Points on a hilly landscape, in no order, each with its height.
From any point a ball rolls to the lowest of the 2 points nearest to it. It stops when none of these is lower. Distance is the straight distance between rows; heights are no part of it.
(1131): [100 130 169 123 135 135 154 124 106 167 124 121 115 149 147 117 121  70
 158 108 174 117 172 133 133  94 174 151  57 157 101 149 104 155 116 117
 169 136 163 134 174  83 176 100 101  92]  height 26.4
(1317): [179  82 158 137 134 156  78 116 115 102 102 144 125 147  89  94 146 142
 110 154 151 132 116 159 134 154 129 141 127 103 117 137 100 121 173 135
 145 107 152 155 132 158 135 129  91 135]  height 56.3
(443): [122 136 163 123 153 131 166 127 104 149 140 116 159 120 138 101 138 137
 143 107 109 156 156 102 127 145 166 106 126 153 131 141 164 142 135 176
  89 135 104 119 133 114 119 123 150 151]  height 33.0
(844): [151 141 152 140 104  87 128 109 143 143 107 132 141 128 169 156 170 133
 104 144 135 137  84 167 162 165 130 139 122 140 149 144 119  81 144 153
 100 110 151 172 125 105  68  87 126 145]  height 26.0
(338): [129 102  73 117 141 123 160  84 115 168 129  87  74 102 194 138 126 120
  79 141 137 151 104  81 143 141  93 120  98 126 134 115 136 121 189  77
 126 155 104 172 125 131 143 143 135 115]  height 39.7
(1345): [157 146 117 154 105 122 110 190 157 106 123 189 141 141 121 133 118 121
 113 114 106 124 123 180 157 138 128 181 104 125 144 105  81 159 124 120
 159 122 160  95 135 155  73 121 130 125]  height 8.7
(130): [155 101 133 108 140 162 141 147 124 114 149 108 123 149  97  64  99 145
 121  82 149 115 162 128 101 146 178 127  93 117 111 117 139 224 135 123
 171 129 112  79 153 182 176 174 169 131]  height 55.5
(985): [ 74 146 142 112 127 148 141  64  89 159 125  79 101  91 152 141 132 113
 159 156 181  95 138  93  98  53 144 107  98 122  87 135 141 104 102 102
 111 150 141 179 165  72 209  81 106  72]  height 81.1
(1008): [ 97  89 181 133 129 134 122  95 108 112 141  90 114 106 118 111 144 140
 149 143 155 106 145 127 109 100 139  96 119 141 116 157 119 100 109 139
 109  96 150 166 121 114 180  91 106 107]  height 44.1
(863): [129 136 153 136 128 132 120 164 134 148 118 170 129 167 106 113 125  93
 161 114 136 124 151 168 131 120 165 174  82 134 126 127  78 174 132 120
 189 109 167 104 144 105 133 131  89 120]  height 39.8
(547): [131 128 118 163 135 155 106 177 131  76 136 129 109  78 121 117 101 111
 160 123  88 133 156 116 121 102 116 142 182 145  97 126 114 120  89 104
 110 111 133 103 110 135 123 137 151 162]  height 50.9
(90): [139 139 146 142 116  93 120  55 130 201 134 106 107 142 171 169 151 113
 128 157 144 116  80 130 124 115 126 130  93 142 146 123 129 100 183 100
 146 155 156 174 147  90 143  93  62  94]  height 53.6
(583): [ 85 135 102 130 144 157 147 133 121 105 124 114 116 124 144 151 102 116
 151 121 105 112 163  72 105 116 102 104 141 154 104 129 161 107  93 147
  95 151  91 110  98 106 160 168 150 118]  height 30.8
(914): [135 161 127 125 136 136 144 162 128 121 155 153 158 144 104 101 103 135
 151  97  98 132 156 109  95 137 133 114 146 126 143 111 151 170 115 151
 125 147  96  58 128 148 117 154 166 149]  height 22.8
(251): [135 134 148  99 139 100 130  49 108 207 129 102 126 144 150 121 162 131
 143 144 143 139 110  97 107 141 142 114 112 135 149 125 150 114 173 149
 117 151 108 160 143  90 139 108  83 116]  height 50.1
(213): [102 130 157 131 141 146 111  72 100 152 118  61  89 104 121 154 159 117
 165 165 166 102 107 110 103  81 123 103 135 120  90 149 141  66 105  86
 123 127 153 203 156  88 218  93  98  92]  height 77.5
(172): [130 112 186 135 133 127 169 122  95 147 131 110 131 125 154 117 148 127
 120 105 130 140 158 117 144 150 173 122  71 162 124 159 137 142 144 166
 120 120 136 130 146 111 124 107 138 128]  height 36.2
(1209): [144 166 158 163 138 127 139 171 125 124 163 164 148 105 107  67 104 117
 174  90 101 120 161 126 100 102 158 108 145 151 127 108 145 184 106 127
 116 126 126  41 150 151 125 109 178 173]  height 26.8
(243): [111 155 131 153 111 115 153 159 156 138 136 165 200 160 108 183 110 123
 117 121  88 144 154 154  96  96  69 151 127 145 134 120 153 117  94 157
 110 174 111  75 105 137 104 179 103 105]  height 29.2
(484): [182 119 141 155 137 162  97 174 130  78 112 136  93 126 102 114 131 125
 113 106 136 108 130 136 150 171 121 154 104 116 102 145 110 161 102 120
 153 115 156 124 172 165 133 108 164 160]  height 17.1
(40): [141 124 119 118 160 144 123  91 108 171 108  75  73 134 140 148 159 125
 126 139 148 118  90  75 126 163 111 120 121 101 115 147 146 112 146  95
 148 150 116 179 167 119 182 122 133 127]  height 53.0
(1329): [130  92 119 125 112 110 169  98 121 152 129 101  99 114 202 109 128 131
  71 133 143 147 116 113 147 142 116 126  71 142 136 128 108 140 194 103
 136 131 133 162 119 153 119 139 123 103]  height 42.2
(496): [146 137 141 114 111  84 133 102 145 118 116 152 135 155 136 102 157 175
  88 127 136 107  97 125 132 180 151 119 123  91 176 123 113 170 168 151
 126 122 129 132 117 150 101 121 165 120]  height 63.7
(771): [152 113 129  95 140 149 120 141 125 131 128 124 106 175  81  82 128 134
 129  99 162 100 138 136 111 154 156 152  82  97 121 119 126 223 125 108
 207 130 119  95 168 163 163 183 141 115]  height 50.6
(451): [ 93 143 155 141 157 132 136 112 102 105 177 110 147  69 101  81 166 149
 166 101 106 105 152 108 100 121 183  44 154 152 109 146 193 140  97 170
  83 103 117 121 122 121 147  63 183 178]  height 60.0
(550): [135  94 145 152 128 117  99  81 108 138 119  72  96 101 141 145 155 103
 143 187 152 131  78 167 150  89 121 120 144 138 132 141 136  26 141  91
 120  99 176 216 135  95 148  99  61 109]  height 70.8
(303): [140 138 115 140 115 103 132 122 140 143 100 120 121 121 186 174 150 112
 101 147 128 135  85 133 175 156 107 151 126 122 141 140 123  72 136 117
 103 131 146 170 125 102  87 120 125 125]  height 28.3
(726): [132 101 141  92 143 138 138  81 112 155 136  88 121 152 118  80 134 172
 109 115 151 127 113  86 107 172 157  86 118 111 133 131 158 177 169 160
 123 133  89 127 133 156 177 147 145 115]  height 42.3
(319): [135 116 115  90 133 145 147 145 114 146 128 119 122 134 146  96 115 128
 130 111 134 164 142 110 124 143 155 146 118 112 135 112 110 169 139 109
 149 131 109 117 137 150 127 168 138 125]  height 24.2
(729): [145 150  19  76 143 171  96 140 139  96 110 155 103 124  92 185  96 137
  92 106 140 128  94  99 158 176  63 142 149  87 133  97 145  94 110 135
 171 154 104 125 135 163 106 177 142 146]  height 38.4
(737): [154 113 149 127 145 120 134 107 103 139 105  86  90 117 153 112 173 137
 108 127 145 134 103 110 147 183 145 112 109 107 132 157 127 121 142 128
 118 106 135 194 163 122 148  92 151 145]  height 57.9
(465): [135 138  43  78 126 158 110 159 120 142 114 136  97 128 132 140  96 110
 127 128 136 148 102 120 134 130  98 171 143  83 135  89 105 134 121  75
 176 137 122 125 127 154 116 190 110 112]  height 31.7
(1202): [111 134 191 133 140 162 123 139  93 124 140 124 136 135 100  93 116 117
 170  98 142 111 206 129  94  96 169 123 104 150  88 146 139 160 106 154
 129 119 132 105 161 113 170 108 119 124]  height 27.6
(691): [ 91 121  83  75 104 120 187 130 133 153 152 136 156 146 134 131  77 135
 115 112 132 155 148 116 106 104  92 122  94 121 145  84 138 168 133 107
 150 153  84  86  96 168 117 196 135  84]  height 17.0
(981): [ 71 128 146 120 139 139 148  97 116 100 155 105 127  97 140  80 145 155
 157 115 119  89 139  89  95 128 164  47 135 125 118 142 168 141  93 167
  85 100 120 155 112 117 181  76 178 133]  height 63.8
(1129): [133 126 166 123 128 133 123 138 123 144 126 153 133 181  99  92 129 118
 145 101 149 102 160 140 104 128 174 149  80 124 130 128 100 201 136 137
 193 128 148  93 150 125 154 142 119 104]  height 44.3
(240): [ 90 102 181 124 135 117 119 113 105  97 172 100 142  85 113  99 153 138
 161 135 147 123 174 171 118  73 176  87 119 160 123 153 129 112 105 141
 105  76 157 143 105 102 147  46 114 127]  height 37.2
(695): [ 89 117  98 100 116 108 196 114 126 176 145 132 180 140 148 142 109 126
 100 131 123 175 153 117 116  96  88 135 106 136 134 106 140 150 140 126
 116 181  84 107  91 149 120 192 109  85]  height 14.4
(1200): [110 110  91 123 142 156 118  97 117 123 111 102 108 130 125 177 122 127
 128 146 124 126 131  76 116 127  93 112 152 137 106 137 155  72 137 135
 115 159  94 131  95 113 165 181 113 115]  height 34.7
(299): [144 172 116 118 108 112 140 176 148 118 145 185 145 169  79 124 103 135
 122  80 107  86 136 153 107 141 102 148  81 102 175  87 135 193 113 132
 192 141 127  49 135 171  87 168 148 112]  height 18.0
(786): [144 158 130 149 147 121  90 143 133  88 134 145 120 108  87  73 137 150
 160 117 108 114 127 112 107 131 161  98 218 103 127 121 120 160 105 124
 121 105 115 109 132 135 133  96 184 193]  height 38.6
(246): [ 95 147 157 118 122  88 163 115 138 150 144 107 189 105 150 138 162 119
 162 142 109 159 144 159 142  89 153 120 147 161 139 150 154  92  86 155
  69 122 111 146 107  68  97  86 134 140]  height 25.5
(12): [ 84 140 176 115 135 159 151 116  94 149 133 107 114 130 132 100 121  99
 165 113 177 107 189 113 110  79 175 130  68 143  86 156 135 156  84 138
 136 133 143 139 186  93 196  85 128  96]  height 16.6
(724): [ 91 114  61 107 115 103 164 119 147 167 120 125 177 129 135 171 107 122
  97 145 117 185 119 123 123  91  63 144 151 126 134 101 137 117 132 112
 115 187  82 120  83 144 114 208  96  90]  height 16.7
(903): [135 134  71  93 142 124 106  87 145 143 112 132 118 146 116 143 140 155
  98 142 133 138  82  95 126 175 106 108 168  90 153 121 128  99 163 157
 127 152  97 145 117 135 115 141 116 143]  height 20.0
(1027): [109 172 157 162 109 106 121 189 140 146 143 171 158 139 123 132 104  78
 184 113 100 113 168 180 131  71 136 163 121 174 122 124 115 144  72 119
 130 122 160  70 150  86 104  97 112 130]  height 23.7
(1337): [108 128 144 131 127 134 100 104 126 125 109 113 140 118 119 158 130 124
 160 158 118 133 130 120 113  94 124 125 179 151 111 144 143  58 119 136
  96 125 121 141 102  92 135 151  84 115]  height 39.0
(95): [163  80 152 159 135 151 144 154 121  83 159 109 138 112 120  59 106 155
 103 100 134 128 153 136 126 151 172 103 100 129 115 125 111 203 163 141
 125 109 124 103 123 181 151 144 171 154]  height 59.7
(911): [166 140  92 124 135 153 134 178 112 121 104 134 120 114 148 178 124 106
 102 101 117 155 137 111 170 158  99 179  99 130 120 125 137 120 117 123
 138 152 127 111 139 134  86 174 135 139]  height 23.6
(701): [166 150 100 123 138 165  54 147 140  95 101 179 151 135  90 140 129 131
 140 158 109 153  92 161 141 141 120 153 203 107 113 124 113  80 126 152
 128 123 138 139 123 135  89 128  93 166]  height 63.2
(658): [144 131 117  95 132 141 114 105 126 143 107 148 135 174  89 169 130 152
 110 124 123 124 111 106 112 166  97 126 124 101 138 121 157 108 160 160
 151 156 108 105 121 138 103 171 102 123]  height 13.8
(676): [170 106 103 131 126 150 125 152 128  76 132 160 147  92 152 122 121 151
  60 124 136 175 114 156 163 157 105 149 126 117 127 114  82 120 171 152
  99 120 137 141 110 182  75 132 129 144]  height 47.9
(816): [113 131 164 163 143 110 119 163 113 106 171 140 135  53  98 105 135 114
 178 115  98 112 165 152 110  59 150  99 171 172  98 131 146 127  87 104
 103  99 149  68 137 111 113  52 159 186]  height 54.9
(1264): [ 78 146 166 106  93  78 129  74 152 131 140 126 150 133 147 120 144 147
 163 152 139  93 112 148 100  84 164  91 142 127 161 142 130 117 101 148
  84 103 134 153 112  77 137  62 130 101]  height 69.3
(219): [173  98 120 136 121 126 102 105 127  90 100 134  87 118 156  82 156 137
  59 152 174 133  84 167 149 175 113 129 133  98 148 132  90 110 168 117
 111  87 169 208 146 162 140  83 134 125]  height 64.1
(329): [119 138 136 163 101 104 170 170 140 125 121 127 128 113 183 167 111  93
 116 117 111 123 143 140 179 119 124 171  96 171 129 147 109 111  96 114
 117 136 147 121 122 102  99 121 139 109]  height 12.2
(196): [160  95 107 125 135 142 102 140 122  96 112 134 112  99 165 103 134 123
  84 155 149 178 100 172 159 145 109 155 158 115 136 123  83  87 163 120
  90  90 161 194 131 140 102 108 107 140]  height 66.4
(400): [109 120  89 142  95  91 155 132 172 146 127 139 192 136 144 170 119 131
  98 162 107 177  95 154 133 103  83 159 164 121 139 112 115 102 116 126
  91 162 113 141  79 151  95 183  88 103]  height 18.6
(937): [137 145 121 130 109 159  71 152 134 134 102 165 130 158  92 149 114 115
 166 159 107 127 113 153 122 112 121 166 162 108 107 121 110 100 117 113
 156 123 155 121 118 128 104 165  73 122]  height 65.8
(391): [ 95 106 185 145 117 107 102 148 128 111 159 129 150 109 101 122 131 120
 171 146 131 121 172 205 134  58 170 127 139 171 123 146 106 109 105 124
 122  77 166 118 111  91 118  63  97 137]  height 31.6
(638): [143 100 174 174 147 155 117 175 111  88 133 104 100 109 105 116 136 110
 143 111 131 107 166 139 151 131 134 136  93 152  99 169 109 147  94 108
 146 101 158 141 162 137 158  89 154 149]  height 27.4
(446): [118 113 169 150 126 113 126 138 130 155 116 144 120 156 125 128 134  82
 143 134 161 126 144 179 149 116 165 158  75 152 121 149  70 141 153 116
 182 102 181 141 148  90 152 105  76 102]  height 34.5
(1068): [139 112 123  91 158 118 128  60 104 191 129  89 114 148 131 105 152 153
 116 135 143 148 104  77 100 163 143  97 126 120 141 127 155 142 187 156
 125 149  83 147 135 129 151 143 103 124]  height 46.8
(814): [ 89 162  63  95 106 111 143 104 153 170 110 132 108 173 151 195 113 116
 138 130 132 105 102  77 118 119  85 127 136 108 146 103 171 107 114 107
 135 175 102 110 124  95 147 161 129  83]  height 34.6
(657): [136  81 189 156 149 143 146 152 112 114 133  90 106 117 117  98 149 118
 117 110 154 128 165 139 150 141 158 121  67 152 103 171 105 146 130 132
 146  94 155 160 158 137 167  94 143 132]  height 34.8
(859): [101 145 113 109 163 135  95  88 107 146 103  90 124 105 113 141 141 120
 163 162 128 162 131 102 111  98 140 113 220 139 106 143 125  60 121 138
 106 123 101 159 107  84 137 151  91 143]  height 42.6
(569): [ 98 137  55 118 132 107 160  78 140 175 114 100  95 132 187 191 136 119
 108 140 126 128  84  67 143 136  96 114 130 122 142 107 158  89 159  86
 111 173  98 156 115  87 150 144 135 101]  height 37.1
(548): [125 132 105 131 142 159 149 161 130  97 142 116 103 126 134 113  97 129
 148  97 100 109 161  81 103 145 118 105 130 139 114 125 167 163  93 131
 121 141 103  81 121 149 154 153 173 149]  height 26.9
(1035): [143 103 116 108 129 156 116 114 131 127 104 103  76 149 126 124 130 133
 120 134 150 106 101  93 119 156 104 130 118  88 116 139 122 135 129  94
 162 132 124 156 146 147 176 143 138 110]  height 48.0
(67): [124 138   4  74 148 158 111 124 135 131 115 122  89 122 129 177  99 121
  93 127 140 151  90  90 149 147  75 144 163  83 137  96 131 101 130 102
 166 168  92 137 129 140 114 187 129 136]  height 35.3
(841): [105 142 176 149 149 107 138 138 105 117 189 141 156  68 107  87 154 136
 175 101 104 109 165 145 108  83 169  74 146 165 116 139 176 144  97 144
  94 105 137  80 140 108 113  41 179 186]  height 56.9
(72): [135 127 162 125 162 148 110 149  86 124 129 102 129  91 102  79 151 131
 170 125 126 166 169 136 121 112 181 114 182 131 102 140 112 132 115 124
 120  86 116 148 137 118 137 108 136 177]  height 51.4
(690): [133 114  85 102 131 140 130 147 124 130 123 126 129 116 157 108 118 120
 117 136 127 182 120 111 136 133 122 151 160 102 136 111  92 134 150 108
 122 124 109 136 114 145 102 166 123 130]  height 27.7
(381): [116 140 163 140 137 101 156 162 121 151 153 135 194  98 137 105 139 109
 171 127  96 182 169 173 150  84 167 138 145 171 125 132 126 136  98 129
  89 114 117 113 126  92  85  93 138 173]  height 28.2
(115): [115 157 134 131 115 124  96 163 133 119 108 120  94 116 135 130 129 112
 182 131 116 110 123 127 129 114 152 144 168 114 130 134 113 128  63  78
 129  95 146 150 147 103 140  91 154 142]  height 21.9
(408): [160 114 135 129 126 107 110 103 128  97 113 129 102 118 149  80 164 164
  75 135 146 118  87 135 146 192 139 111 137  89 161 134 111 137 156 149
 105  96 136 183 125 147 134  97 165 141]  height 61.4
(736): [147 113 164 162 111  85 119  57 138 184 129 114  93 150 145 135 144 106
 111 162 170 102  98 161 140 117 132 130  72 151 146 138  94 101 192 108
 165 130 186 178 142 108 152  78  51  85]  height 56.7
(965): [166 109  50 119 146 152  92  70 122 144 107 119  85 130 116 190 126 133
  80 149 142 134  78  95 153 151  56 129 130 107 123 115 165  69 198 102
 160 174 117 163 134 148 132 153  81 122]  height 29.6
(163): [121 144 112 113 168 148  97 134 111 127 113 103 118 103 113 110 128 126
 158 136 121 166 137 101 113 130 154 115 217 122 108 137 110 108 109 135
 118 117  99 141 109 120 126 145 131 168]  height 46.7
(815): [177 123 108 111 137 176  57 129 117  92  94 177 127 146  80 123 133 150
 100 143 138 140  92 151 136 160 117 155 146  83 116 123 111 118 153 143
 163 131 141 141 134 162 111 144  96 138]  height 60.1
(604): [155 140 145 136 135 136  74 120 142  83 118 161 131 158  60  95 135 163
 139 135 122  82 123 124  91 146 145 118 188  82 137 129 129 160 129 141
 142 116 118 103 121 145 148 130 149 141]  height 44.9
(1195): [151 131 148 156 132 134 123 173 130 103 152 141 116 109 111  40 121 124
 158 100 119 114 146 124 118 123 180 117 155 129 131 103 118 209 104  99
 134 105 134  93 150 152 149 101 195 173]  height 31.9
(1237): [157 114  59 110 142 141  84  77 138 138 103 142 119 133 119 162 129 138
  84 166 138 155  68 120 141 151  79 124 167 106 131 114 144  54 181 133
 136 156 124 170 114 144 106 152  72 122]  height 25.4
(716): [130 125 126 150  94  80 142 126 177 135 129 137 199 140 145 165 138 127
 109 170 107 161  90 182 150 109 101 153 156 141 141 132 114  90 111 137
  79 124 129 152  95 130  76 137  89 126]  height 20.7
(379): [104 139 181 122 119 154 123 122 109 119 136 146 161 150 106 125 105 130
 152 116 133 111 187 128  74  86 130 120 117 152 106 138 145 137 119 179
 115 135 123  78 130 109 147 131 100 106]  height 33.5
(1286): [108 125 158 173 120 111 110 187 147 113 141 147 151 114 121 142 110  88
 167 149 105 144 151 205 161  62 152 173 154 172 118 129  93 111  95 104
 122  92 156 106 125  96  93  99  96 142]  height 27.2
(32): [140 148 142 147 155 126 145 160 111 135 137 130 172 105 127 122 138 114
 157 121  83 183 162 127 133 124 148 135 161 154 119 131 146 125 106 152
  87 134  96 106 122 106  85 128 143 177]  height 30.3
(122): [140  85 133 142 127 124 112 102 115 125 116  89  93 100 165 120 139 109
 112 170 146 149 102 149 146 112 110 132 137 125 136 133 104  65 157  92
 109  91 165 201 129 116 138 111  92 111]  height 68.5
(686): [100 126 139 186 139 128 125 176 123  85 162 125 124  52 127 136 116 100
 171 124  87 116 164 135 138  65 126 127 164 173  98 129 137 108  71  98
  94 106 152  96 117 109 116  94 157 163]  height 52.9
(393): [108 170  86 116  93 121 127 148 158 149 104 136 110 159 158 181 106 103
 148 134 118 107  94 108 141 121 102 151 139 108 149 103 138 114  89  87
 145 153 136 117 128 106 123 157 126  93]  height 32.0
(780): [122 186 140 154 115 117 113 183 145 147 120 162 171 157 110 169 121  95
 172 129  81 135 146 160 123 100 111 169 154 149 121 121 150 113  73 135
 119 148 132  78 129 102  84 152 101 127]  height 27.0
(472): [121 130  96 115 142 133 149 114 147  96 139 123 120 157 104 118 125 179
  95  96 114  88 109  80 106 194 121  64 136 101 142 120 177 160 151 187
 118 138  82  96 108 153 152 152 189 148]  height 32.2
(594): [132 143 120 112 122 152  69 126 130 125  93 148 105 163  89 122 118 125
 166 156 129 109 115 132 100 114 127 143 172  93 106 125 107 132 114  98
 172 116 144 131 127 137 154 157  92 110]  height 68.6
(145): [157 155 147 169 122  95 142 192 150 114 147 174 136 128 124 115 115 113
 124  98  98 110 143 146 147 136 133 161  92 141 148 115 106 174 110 124
 141 130 151  69 146 143  80 100 168 152]  height 12.6
(818): [126 144 153 138 109  76 140 126 161 138 135 119 179 123 150 162 158 121
 137 148  98 155 102 179 152 120 135 137 151 151 144 148 132  93  96 149
  81 111 123 150 109  87  72  93 123 157]  height 23.0
(187): [109 173 105 121 108 126 112 150 154 116 110 131 105 148 138 139 109 109
 177 123 105  93 130  90 104 121 127 128 169 113 139 117 128 128  66 102
 129 122 131 113 125 117 145 125 158 124]  height 27.8
(612): [ 96 177 161 146  99 108 121 166 135 158 126 143 136 151 145 158 113  80
 182 128 125 104 145 166 147  84 158 164 106 153 126 134 117 124  68 112
 143 123 169 110 152  56 121  98 108 104]  height 19.9
(1071): [154 118  76 103 130 147 152 143 111 126 114 119  99 113 159 170 108 125
  76 102 140 137 128 108 164 160  86 165  75 123 118 115 141 131 146 100
 157 150 114 123 136 162  99 184 140 119]  height 20.9
(961): [109 108 129 148 105 104 179 154 141 138 132 133 154 117 195 135 107  99
 107 132 118 164 148 139 165 105 123 163 100 166 139 127  85 132 131 108
 111 139 137 126 101 126 100 145 119  91]  height 9.8
(431): [ 93 102 145 119 132 156 125  91 115 121 127  88  92 131 131 125 128 143
 141 138 146  87 134  76  98 126 116  88 116 125  96 146 139 122 116 128
 120 123 121 152 125 127 213 125 135 102]  height 51.2
(204): [154  97 104 108 122 146 118  98 129 144 117 117  75 159 118 134 122 132
 102 133 168  97  97 123 126 148  93 142  74  93 117 129 115 155 162  64
 200 142 143 151 150 169 159 148 116  98]  height 42.4
(168): [ 97 128  58  79 132 113 168 103 152 124 142 138 130 165  98 138 119 180
  78 100 127 119 106  80 112 182 103  71 135  97 162 105 173 154 157 171
 124 152  59 103  97 162 134 176 178 140]  height 28.5
(170): [103 145  51  78 144 109 144  91 151 153 135 141 141 161  91 150 134 175
  77 121 139 147  93  91 122 175 103  86 168  83 168 105 147 130 159 178
 143 166  66 120 106 147 106 169 145 149]  height 25.0
(368): [118 114 104  81 123 141 179 144 121 155 135 122 128 144 153 111  90 115
 127  98 135 143 168 107 127 126 137 145  73 128 136 104 131 175 134 100
 162 146 104  88 133 162 130 183 137 102]  height 20.6
(1211): [116 123 144 115 141 132 148  97 113 121 132  99 124 155 119  91 133 178
 107  99 123  93 121  80 103 182 166  65 114 119 138 137 186 178 146 190
 112 127  94 115 124 141 179 135 177 130]  height 37.3
(191): [154 106  90 101 136 164 150 130 116 107 123 107  92 122 130 164 109 152
  71  95 140 108 126  99 148 189  89 126  61 121 108 140 165 143 141 129
 155 138 105 111 132 181 123 179 162 131]  height 16.8
(354): [144 149  99 143 133 122 110 123 129 144  87 114 117 120 166 191 158  99
 131 161 127 148  68 133 173 138 118 158 170 119 127 132 141  49 115 108
 109 134 140 175 138  74 100 128 103 133]  height 30.6
(559): [112 150 146 150 101 105 140 165 135 137 117 129 112 127 174 157 120  95
 157 135 115 119 124 147 164 107 150 157 117 140 143 143 113 115  84  92
 133 110 163 139 140  83 119  96 142 109]  height 15.5
(99): [143  81 189 146 123 136  91 105 118 102 120 122 128 136  82  87 151 151
 141 154 154 112 135 163 120 127 144 115 135 122 123 144  96 118 152 137
 136  90 148 154 122 134 156 101  99 121]  height 51.5
(1142): [147 146  75 143 141 160 100 166 155  70 134 154 130 114  90 135  96 137
 130 119  97 134 129 101 115 135  97 122 193 112 121 105 119 116 106 140
 119 138 105  91 109 164 109 167 153 166]  height 53.5
(1006): [148 130 189 180 121  79 150 146 152 120 178 179 199 124 100  93 134 138
 133 124 104 124 146 189 118  98 148 110 132 159 146 124 103 162 146 153
  99 126 137  68 118 123  89  78 137 171]  height 58.2
(620): [146 127 117 151 125 122 117 142 158  86 134 155 158 116 118 125 132 154
 117 138  93 129 113 125 121 152 112 110 176 119 138 120 119 113 128 161
  89 119 116 109  98 144  92 117 153 164]  height 55.6
(955): [138 105 136 136  98 102 159 114 145 127 130 130 121 129 156 140 119 153
  50 131 152 124 130 148 150 147 101 140  58 154 145 138  84 136 203 132
 158 133 158 132 110 181  97 139 113  94]  height 44.6
(215): [166 109  82 114 113 137 118  72 130 132 108 127  77 147 121 184 116 160
  60 129 165  90  81 114 142 162  60 129  61 109 123 121 159 119 196  96
 190 159 134 152 142 179 130 142 106 108]  height 35.6
(160): [138 147 123 110 116 123 139 148 135 122 139 161 152 166  91 146 111 147
 111  95 112 115 132 123 103 151 104 130 109 104 155 110 151 157 136 155
 153 148 106  69 123 161 100 167 148 119]  height 19.1
(1234): [108 123 138 149 129 136 100  64 119 137 112  76  99 107 133 184 150 119
 163 183 147  95  84 114 121  76 119  99 158 140 105 142 162  29 122  95
 118 125 154 200 136  81 186 114  73  95]  height 74.1
(974): [143 112 116 129 113 129 164 145 135 114 142 144 157 107 146 131 117 155
  57 112 122 154 129 132 141 159  96 135  96 131 139 114 104 142 169 154
 114 135 118 123  95 181  81 160 139 128]  height 46.5
(1172): [166 102 142 140 158 159 108 170 101 100 124 125 129  94 119  79 143 126
 122 125 129 177 144 152 150 147 163 138 150 122 117 130  98 139 145 129
 115  85 130 147 143 130 111 106 137 183]  height 55.2
(1055): [108 133 178 154 122 126 168 138 125 124 145 148 182 140 135 156 108 116
 112 110 100 130 181 139 113 101 104 129  91 171 116 141 152 123 117 183
  92 158 122  75 120 107 113 135 113 101]  height 31.2
(126): [135 124 165 164 117  99 143 137 152 103 156 151 179 117 123 103 135 150
 125 131 100 128 134 157 120 128 129 104 139 145 146 128 113 140 142 151
  82 110 122 101  94 138  91  89 143 153]  height 57.0
(1100): [ 94 120 135 118 114 106 197 140 133 172 139 134 186 133 175 113 113 112
 130 130 121 185 168 133 133  93 129 153 107 156 135 119 114 146 132 127
 105 160 112 118 103 129 110 158 116  94]  height 12.0
(1147): [145 159  98 119  87 122 122 179 147 114 122 189 134 148 102 143 108 134
 102 102 128 100 117 165 143 150 104 175  70 103 165  93  99 177 127 111
 197 133 155  92 137 172  71 162 131 106]  height 13.3
(765): [108 139 181 140  90  81  91 104 164 102 138 162 155 154 105 113 138 150
 166 160 122  78 115 184 107  96 164 120 162 127 156 139 112 131 106 139
 114  91 148 125 110  96 126  64 125 120]  height 71.5
(54): [ 68 137 139 100 117 100 153  73 131 135 139 108 125 114 167 106 147 145
 157 142 132  93 116  82 109 126 155  74 125 123 146 135 151 116  99 146
  78 112 118 170 115  91 169  74 160 110]  height 66.9
(639): [172 114 144 144 130 159 120 151 119  97 115 136 107 141 118 137 130 141
  84  91 126 108 134 120 140 190 124 143  76 128 114 146 135 163 140 154
 149 126 139 108 156 170 119 135 158 150]  height 8.1

For each start below, name the point where the ball stops.
(818) -> (695)
(1264) -> (547)
(1129) -> (12)
(765) -> (961)
(955) -> (961)
(1200) -> (1345)
(1055) -> (961)
(95) -> (1345)
(393) -> (961)
(604) -> (1345)

Call two points neighbours if one is among the 2 nearest of the other. Go from one point of each pair to the other, from neighbour to neighbour, staying as low as possible. Name the highest point that can't be avoided.
(12), (961) -> (379)
(961), (903) -> (431)
(658), (1345) -> (160)
